Points on a hilly landscape, in no order, each with its height.
From any point a climber takes the steepest step (rise divided by distance) to one of its 5 nearest points. It stops when none of these is higher. Distance is the straight distance between rows; heights are no part of it.
Z677 height 54.0: 21 -9 -1 -41 18 7 3 0 -5 -9 -2 13 -22 57 -10 -37 -29 -4 -24 26 -3 -8
Z730 height 6.1: 5 3 48 19 16 -31 -31 -23 -7 23 -13 10 64 -22 -32 51 24 5 22 -33 -41 1
Z679 height 51.4: -14 -18 -8 1 17 -23 2 -4 -4 -13 -10 16 -29 -35 39 -24 -18 21 19 -5 0 39
Z751 height 45.2: -21 -11 35 27 -5 13 -6 3 15 23 -4 -11 20 -11 -36 36 28 6 -15 4 14 -20
Z556 height 33.7: -26 -16 23 6 8 5 -11 12 14 38 3 2 45 4 -23 11 6 5 -38 25 16 1
Z2 height 36.7: -31 16 7 4 -20 -8 20 -1 -15 -3 32 -18 4 -27 -6 -5 18 8 4 10 9 16
Z44 height 48.2: 36 8 -22 -13 -4 3 2 -9 -11 -32 12 3 -51 1 19 -28 -1 1 29 34 -2 -11
Z370 height 46.7: 11 26 -23 3 -8 -5 15 -11 -13 -29 39 -22 -33 -1 -15 -9 22 9 -5 44 -8 5
Z274 height 45.9: 24 28 -31 8 -24 -2 -1 -10 -13 -25 13 2 -63 -13 22 -30 14 3 31 28 -22 -12
Z523 height 46.8: -4 38 -21 11 -5 12 12 10 6 -21 30 -18 -25 21 -40 -7 -3 -36 -16 31 -23 -11
Z20 height 56.5: -13 3 10 -27 20 -6 -16 19 8 23 5 -32 25 0 -8 -15 28 10 4 0 8 -3
Z456 height 36.2: -33 -14 14 -22 12 4 -7 6 1 22 0 -2 23 9 -34 5 13 13 -26 37 16 -7
Z798 height 60.2: 12 -19 -21 -12 4 -14 3 -10 7 -28 -19 18 -39 9 28 -23 -24 -22 31 -3 -18 11
Z292 height 46.9: -17 -16 -35 -16 -7 27 -11 -12 4 2 -13 2 -12 13 1 -3 -56 -26 -28 -32 -6 7
Z167 height 36.9: -12 -4 12 38 -22 18 -20 -8 17 53 -38 32 50 -39 -9 42 2 25 -32 15 9 1
Z621 height 30.3: -27 17 28 16 -10 18 22 9 -3 4 21 -11 14 0 -53 16 31 -6 -6 15 6 -11
Z97 height 46.4: -18 -14 45 -15 7 -8 -30 14 2 48 -2 -29 39 11 -42 15 25 -9 -7 -15 5 -11
Z129 height 53.1: -14 14 -13 -11 4 -12 8 -1 -14 -12 1 -7 -3 -37 20 -26 6 16 15 -6 14 23
Z733 height 51.5: 36 -4 -11 4 -7 3 18 -4 6 -33 -2 16 -54 -9 41 -26 7 3 34 20 -14 -8
Z336 height 19.3: 8 3 67 19 9 -18 -38 -29 11 28 -36 4 49 -15 -49 54 18 2 25 -20 -11 -9
Z14 height 43.1: 9 11 -21 -8 -26 24 22 17 1 -34 3 25 -44 46 9 -27 -46 -24 -26 -13 19 -12
Z254 height 42.1: -45 -12 -7 11 -2 3 28 -11 -17 12 18 -9 -3 -15 -14 18 1 4 -22 12 -11 10
Z538 height 46.3: 40 17 -15 -28 13 2 7 -11 -9 -18 37 -11 -21 46 4 -35 -22 -24 -6 39 -9 -27
Z852 height 35.1: -29 -18 20 -34 22 4 -18 5 3 28 2 7 28 15 -21 -12 5 0 -40 23 2 -5
Z310 height 44.6: 5 37 -3 -11 -6 -6 -1 26 -5 -2 27 -23 -4 -5 8 -23 40 11 1 10 2 25
Z62 height 47.0: -31 12 -14 -10 8 0 -3 -12 -7 -1 23 -18 -23 2 -15 -10 -2 0 -12 23 -6 11
Z248 height 46.2: 13 13 -29 1 -18 7 28 14 11 -47 -11 22 -55 33 27 -20 -41 -26 12 -28 23 -20
Z601 height 48.8: -30 11 35 47 -22 20 3 -7 5 21 -9 10 13 -18 -47 53 13 6 -22 -2 11 -21
Z96 height 20.2: 15 34 15 -17 14 -32 -23 9 -15 12 -1 -39 0 -13 -5 -16 25 -12 27 -14 -17 35
Z406 height 41.6: 54 23 -27 -15 -15 8 12 -5 6 -32 21 -13 -33 52 15 -29 -32 -36 -10 7 2 -42
Z63 height 37.0: -40 -19 12 -17 11 7 -21 -6 1 30 -9 -1 39 -6 1 4 1 34 -49 5 17 18
Z964 height 27.3: -18 21 13 22 -15 -14 14 26 -9 5 35 -33 9 -14 -41 -1 45 -6 8 3 8 9
Z109 height 49.0: 1 14 -8 -15 18 -15 6 6 -9 -19 -1 13 -29 -20 27 -22 -1 20 21 22 2 14
Z986 height 46.6: 21 18 -3 -33 26 -2 -12 18 12 -12 20 -10 -13 32 10 -41 -6 25 -3 37 15 -7
Z825 height 41.3: -25 -17 -23 13 -28 40 -22 -2 4 8 29 -16 14 0 -31 22 -32 -38 -31 -4 -4 -4
Z415 height 73.6: -18 21 47 43 -15 6 -17 8 -9 11 23 -10 17 -16 -42 38 40 -6 25 -31 12 -3
Z999 height 14.1: -40 19 19 50 -29 18 6 5 -4 54 -17 22 40 -40 4 39 10 21 -14 -9 -9 5
Z3 height 51.1: -4 21 -31 -8 -9 6 13 0 -5 -19 26 -15 -43 -16 -13 -11 -2 -28 10 17 -10 -1
Z777 height 45.7: 41 -2 -23 -7 -10 -13 13 15 9 -44 -11 13 -51 54 14 -16 -34 -20 9 -13 2 -23
Z259 height 41.9: 61 2 12 -24 9 -5 -5 4 -16 -17 16 -12 -36 21 42 -33 14 9 6 40 7 -16
Z29 height 40.8: -11 12 23 -3 -5 -7 -12 20 2 1 25 -35 31 -5 -47 12 42 -10 -1 -11 26 -12
Z992 height 50.8: -13 9 18 60 -23 10 5 -24 5 27 -20 11 26 -17 -49 50 -5 -13 -29 18 14 -8
Z995 height 52.2: 9 -41 -18 17 -21 -10 26 9 -1 -46 -20 34 -46 -4 40 -12 4 17 66 -12 -34 8
Z507 height 62.0: -22 2 0 -20 25 -17 -1 8 -7 13 10 -27 17 -12 -8 -21 12 22 1 -12 15 12
Z80 height 53.9: -16 -14 -33 -9 8 -3 10 -25 -5 -15 -12 11 -39 -23 8 -5 -40 -5 -4 -14 -11 12
Z401 height 60.3: 4 1 -22 -21 23 0 18 -10 15 -17 -13 21 -43 27 16 -35 -25 -1 9 5 -8 1
Z587 height 37.9: -16 9 46 34 -15 -3 -5 7 5 20 4 -9 38 -25 -37 39 23 1 12 -45 13 -19
Z332 height 47.6: 0 14 -45 -2 -2 8 8 8 3 -16 28 -5 -27 18 -25 -19 -22 -40 -14 -6 -26 -9
Z509 height 55.5: -10 2 -2 -19 25 -28 2 -9 -14 10 1 -25 30 -32 27 -14 2 10 21 -30 6 33
Z831 height 50.5: 62 -28 13 -18 16 -5 0 10 -10 -24 -2 30 -33 30 62 -44 10 16 18 34 -3 -15
Z629 height 46.0: 35 -8 8 5 -18 22 16 1 -19 -29 4 5 -57 -9 52 -22 19 -13 19 16 -18 -19
Z526 height 72.6: -5 -13 39 33 -24 23 -1 -20 17 13 -9 12 -1 -18 -68 52 9 -11 -23 24 20 -19
Z489 height 10.5: -22 41 28 42 -22 22 7 0 -4 15 -6 16 47 -38 -13 46 27 5 1 -48 -12 -2
Z735 height 35.7: -34 22 -10 1 10 5 25 -2 -13 5 -3 -8 35 -51 24 23 4 41 -9 -44 -4 15
Z364 height 49.2: 11 33 -4 -28 13 0 -3 20 -5 6 29 -37 10 10 2 -35 27 12 13 32 -3 12
Z477 height 37.3: 15 6 -5 -27 30 -22 -22 12 -5 -1 6 -3 1 -6 23 -46 9 17 46 -14 27 29
Z429 height 45.6: 33 -24 -29 4 -20 -21 24 17 18 -41 -14 22 -40 43 44 -11 -5 -27 31 -33 -1 -2
Z931 height 37.6: 50 7 1 0 -4 11 -8 19 -7 -16 11 -1 -29 -10 53 -43 29 -13 31 23 4 2
Z483 height 38.1: -31 -23 -19 4 6 18 -7 -8 0 35 -9 0 41 -12 -1 30 -12 0 -40 24 -6 1
Z709 height 49.1: -29 -10 -8 -18 20 14 20 -6 -14 -3 -10 -13 16 -31 26 -11 -12 29 -9 -9 10 26
Z261 height 29.7: 4 29 41 34 -3 3 -29 -13 -3 18 4 8 34 -44 -48 56 33 -13 29 -60 -10 -34
Z644 height 58.0: 37 -38 -5 -19 33 -18 9 -1 8 -27 -19 22 -19 50 35 -24 -25 2 19 14 -2 -3
Z934 height 40.9: 13 -14 -24 6 -6 3 12 14 26 -41 -19 25 -24 68 34 -6 -48 -21 4 -33 2 5
Z816 height 50.4: -41 -19 -30 -9 2 10 11 -26 -10 11 -19 -2 3 0 -13 3 -37 4 -23 -5 -15 12
Z247 height 35.2: 21 21 54 29 -3 -4 -41 -17 18 30 -11 5 20 -27 -57 41 13 3 -1 -39 21 -26
Z234 height 44.0: 17 11 63 28 5 -8 -59 -3 29 45 -37 9 37 4 -53 41 -9 8 -28 -21 32 -21
Z652 height 56.6: -6 -15 -14 -13 40 -4 9 -17 -7 -18 -20 21 -13 41 12 -39 -50 1 -10 0 -2 27
Z11 height 34.1: -23 -4 18 8 -13 0 -18 10 14 43 -31 2 67 -16 6 48 10 32 -27 -24 4 6
Z301 height 42.3: -36 -1 -6 -13 -3 28 10 -13 6 4 0 -9 -1 17 -33 10 0 -16 -38 36 -4 -9
Z603 height 36.1: -10 7 2 -25 5 14 -3 10 11 -3 21 4 10 25 -27 -22 -8 -15 -37 37 9 -6
Z235 height 64.1: 15 -21 -17 -14 15 -15 17 7 13 -28 -25 32 -14 36 39 -41 -8 17 30 15 -14 4
Z834 height 46.5: -32 -16 -17 -20 17 15 -2 -14 -8 13 6 -12 11 -1 -12 -1 -31 -18 -39 11 -2 13
Z205 height 19.2: -28 24 -12 17 -10 -16 25 -20 -31 -9 22 -28 -18 -66 4 19 6 2 9 -15 -4 18
Z413 height 38.4: -12 -19 32 19 0 -2 -30 12 20 42 -24 10 58 3 -31 39 -10 8 -40 21 27 -11
Z110 height 44.3: -10 -3 -29 -11 -5 6 3 1 8 -24 -10 31 -31 43 18 -14 -46 -24 -11 -36 2 18
Z916 height 44.9: -25 -41 -17 -27 16 28 -16 -23 -4 14 -33 16 9 27 4 2 -50 15 -30 12 4 27
Z137 height 62.2: -21 -7 18 -10 18 -18 -7 9 -9 26 9 -33 48 -17 -18 18 17 12 11 -28 -4 12
Z380 height 43.6: 66 10 -16 -7 -7 4 1 -11 -8 -39 28 -1 -51 41 22 -28 -18 -24 11 36 -11 -26
Z555 height 45.8: -11 -17 35 -25 1 -5 -18 21 24 20 3 6 34 14 -43 -1 26 6 -24 17 33 -11
Z766 height 75.6: -8 -10 51 13 8 -3 -28 21 19 35 -11 -12 39 -5 -60 22 26 15 -20 -5 40 -15
Z850 height 31.1: -30 12 35 21 -9 -13 1 -1 -4 31 6 -20 59 -32 -6 32 24 6 2 -41 1 3
Z889 height 17.5: -13 -2 -37 42 -55 27 -5 -21 18 43 -41 14 54 -10 -18 53 -19 -4 -25 18 -21 -8
Z930 height 66.9: -23 25 8 -3 -7 -26 6 10 -16 4 27 -31 29 -40 4 10 26 -7 8 -29 6 6
Z565 height 51.0: 29 26 -44 5 -12 -5 17 -3 -1 -30 12 17 -53 12 9 -23 -31 -14 12 -22 -13 -10
Z844 height 57.9: 34 -46 2 -1 6 3 3 26 7 -20 5 26 -27 16 72 -36 15 21 48 16 -2 4
Z637 height 56.3: -15 -2 -36 -1 -9 -1 10 -23 -8 -32 10 12 -40 -20 14 -3 -26 -7 19 -11 -8 18
Z198 height 38.5: -22 35 -2 23 -15 4 15 11 -10 -15 38 -21 -25 -20 -27 -1 41 -3 12 23 8 8
Z513 height 69.1: -3 14 47 36 -11 8 -35 0 31 46 -26 20 45 -19 -38 43 12 14 -34 -7 35 -20
Z958 height 51.6: 57 -26 -28 0 -2 -1 18 -9 -6 -43 0 30 -45 20 37 -32 -4 -3 31 17 -21 -26
Z75 height 45.4: 25 27 -43 -20 5 11 2 2 7 -23 28 -7 -31 26 -23 -23 -29 -25 -6 25 -6 -34
Z316 height 56.4: 37 -13 -29 9 -3 -15 32 -11 -6 -41 -8 25 -57 0 37 -20 -11 -21 48 -8 -26 3
Z372 height 0.2: -10 2 44 23 12 -31 -32 -22 -26 13 0 -19 51 -14 -38 30 30 -16 34 -13 -32 -1
Z925 height 49.3: 26 -46 -17 -6 -9 -20 30 15 23 -37 -32 33 -42 49 42 3 -4 -16 17 -18 -35 10
Z997 height 38.8: 38 -12 -18 -14 2 -12 11 27 20 -32 -18 19 -32 84 33 -5 -46 -8 -14 -22 25 -4
Z458 height 53.2: 24 -46 -14 5 -2 -12 38 16 -4 -40 -18 29 -37 26 59 -7 20 0 50 8 -31 9
Z847 height 36.5: -21 -45 -4 -29 4 31 -31 -31 -12 39 -30 10 39 6 7 25 -40 14 -43 15 -2 18
Z330 height 48.9: -34 -1 -16 6 9 -13 21 -18 -12 -19 -12 -1 -24 -58 31 2 -26 24 14 -18 -1 29
Z387 height 64.0: -36 -12 13 -10 13 -6 11 -5 -13 15 8 -20 29 -34 0 20 9 22 -23 -21 10 5
Z441 height 18.7: 4 -10 18 19 -17 17 -37 -7 28 67 -47 19 78 -3 -7 42 -5 27 -47 9 34 9
Z685 height 49.5: 54 -18 -5 -16 21 -10 2 0 -3 -31 6 22 -26 54 37 -35 -18 1 1 38 10 -7
Z196 height 43.9: 59 -7 -23 13 -17 5 15 -16 -7 -39 26 6 -59 2 31 -15 9 -43 25 6 -21 -43
Z910 height 14.4: -27 11 -4 -3 16 -9 17 3 -7 37 -19 -13 64 -36 22 30 13 30 -5 -51 -12 13
Z835 height 41.8: 24 15 -9 -25 4 -2 -22 20 1 1 1 -23 -10 -16 38 -29 41 19 37 -3 5 12
Z503 height 53.0: -23 -15 1 -10 26 10 11 -7 -11 21 -9 -8 32 -27 24 -7 -7 44 2 -35 10 21
Z743 height 44.1: 52 20 -31 -1 -16 16 8 1 -5 -26 20 -16 -47 3 11 -22 5 -39 20 36 -23 -26
Z258 height 47.3: -28 -23 15 -7 -3 10 -10 14 9 39 -8 -9 54 -16 -5 31 4 18 -22 -9 8 17
Z891 height 32.8: -6 22 -4 -8 7 -43 -9 2 -21 27 12 -56 34 -33 3 3 46 1 14 -33 -18 28

Where does a climber stop that starts at each point below?
Z380: Z235
Z274: Z235
Z75: Z235
Z406: Z235

Call two points neighbours if one is among the 5 nearest of the other. Go from one point of each pair to the other, from neighbour to neighbour, staying as high as possible. Name the lowest point that can't be avoided.
Z526 / Z235: Z97
Z415 / Z930: Z751
Z526 / Z766: Z513
Z930 / Z235: Z679
